A landscape with many valleys, sampled at points; each row gives a point and its height.
A ball rolls from a point to the lowest of its 6 nearest points, and stops where none of them is lower. Distance is the straight distance between rows; heights are no part of it.
Q_762 (h 1.84): [-15   5 -18 -27 -17  -4  24   2  11]
Q_124 (h 2.81): [ 49   3 -25  -5 -12   1  -3   5 -33]
Q_930 (h 1.30): [ -5 -23 -28 -22 -14  -1  35   8  11]
Q_252 (h 0.92): [ -9  30  17  -9  -3   6 -14  -7   1]
Q_684 (h 0.28): [-40 -10  -3  -7 -11  -5   6   3  35]
Q_553 (h 1.87): [ 19  -1  10  13  -6   3 -16   5  -6]
Q_794 (h 4.14): [ 11   2 -41 -45 -12 -14  40  -4 -11]
Q_425 (h 4.01): [ 28 -24 -26  -7 -17   3  12  19  -3]
Q_339 (h 0.96): [-10   8  11   9   1   3  -4  -5   8]
Q_711 (h 0.52): [-28  -5  -3  -4 -11  -3   8   5  25]
Q_297 (h 5.03): [-29  17  48  45  38   2 -27 -20   6]
Q_666 (h 1.86): [ -5 -51 -59 -44  -1  -3  47  12  19]
Q_782 (h 2.62): [-21  26  39  18  19  10 -30 -11   1]
Q_398 (h 5.86): [ 36 -14 -39 -23 -15  -7  18  11 -22]
Q_87 (h 1.54): [-22 -30 -24 -15 -11  -1  22  12  26]
Q_250 (h 0.18): [  1  27  -4 -30 -13   5   5  -8 -14]
Q_736 (h 3.93): [ 17  35  33  10   7  18 -36 -16 -27]
Q_212 (h 3.99): [ 30  -5  27  40  17  10 -33   4 -15]
Q_754 (h 3.19): [ 32   7   7  20  -2   2 -27   2 -19]
Q_137 (h 2.55): [-17 -32  20  39   8  -6  -6  10  28]
Q_563 (h 1.96): [ 14   2 -24 -24 -15  -4  13   8 -12]
Q_789 (h 2.47): [ 29  29  15   4  -5   2 -26   2 -28]
Q_63 (h 0.97): [ -6   0  -8 -16 -14   0  10   1  13]
Q_830 (h 2.87): [ 31  22 -32 -41 -12 -11  20  -5 -33]
Q_692 (h 3.41): [ 20  18 -39 -50 -14 -14  41  -8 -27]
Q_658 (h 2.73): [ -4 -13  22  32  12   0 -22   6  12]
Q_248 (h 4.34): [ -8 -34  29  55  21  -3 -21   6  19]
Q_65 (h 1.81): [-43 -11  42  56  34 -11 -24  -9  17]
Q_753 (h 4.52): [-19 -18  38  48  35  -2 -19   2  14]
Q_447 (h 2.61): [ 13  47   8 -17  -7  15 -15 -14 -31]
Q_606 (h 0.66): [-37  10  21   8  -2  -2   0  -4  23]
Q_309 (h 0.65): [-26   7  -1  -7  -7   1   1   0  14]
Q_905 (h 4.92): [  4 -32 -48 -34  -8   1  42   6   7]
Q_2 (h 0.91): [-47  -3  20  18   8  -7  -9  -2  32]
Q_876 (h 3.76): [ 35  15  35  42  26  17 -40  -5 -25]
Q_825 (h 4.04): [-10 -33 -42 -40  -8  -6  43   8  20]
Q_891 (h 1.88): [ 41  30 -16 -23 -13   5 -12  -1 -33]
Q_847 (h 1.31): [ 15  16  17  -3  -8   7 -16  -1  -9]
Q_369 (h 4.16): [-13   3 -35 -41  -7  -4  42  -6  12]
Q_810 (h 1.04): [ 23  15  -8  -9 -15  -1   2   2 -10]
Q_761 (h 1.12): [ -4 -31  -5   4  -6   4   3  10  26]
Q_575 (h 1.00): [ -2 -12   2   1  -9  -1   0   7   9]
Q_409 (h 3.73): [ -1   2  45  51  31   3 -32  -6  -7]
Q_646 (h 3.58): [ 42  11 -38 -31 -18 -11  20   0 -34]
Q_60 (h 2.27): [-26  -1  30  26   7   2 -21  -2  10]
Q_877 (h 5.81): [-45 -18  36  57  38  -8 -14   0  30]
Q_691 (h 3.44): [ 11  26  46  34  31  16 -42 -17 -17]
Q_314 (h 6.55): [ 34  -8 -49 -38 -16 -10  37   5 -29]
Q_648 (h 4.45): [-39 -10 -29 -39 -17  -9  42   1  19]
Q_633 (h 1.66): [ -3   6  28  21  11  11 -25  -6  -1]

For each start below, name the point where the ball stops.
Q_124 => Q_250
Q_877 => Q_684
Q_782 => Q_250
Q_648 => Q_684
Q_891 => Q_250

Two balls start at each pair of points below. Name the first point that both come to, or write none.
Q_905 / Q_339 => Q_684
Q_754 / Q_658 => none
Q_825 / Q_847 => none
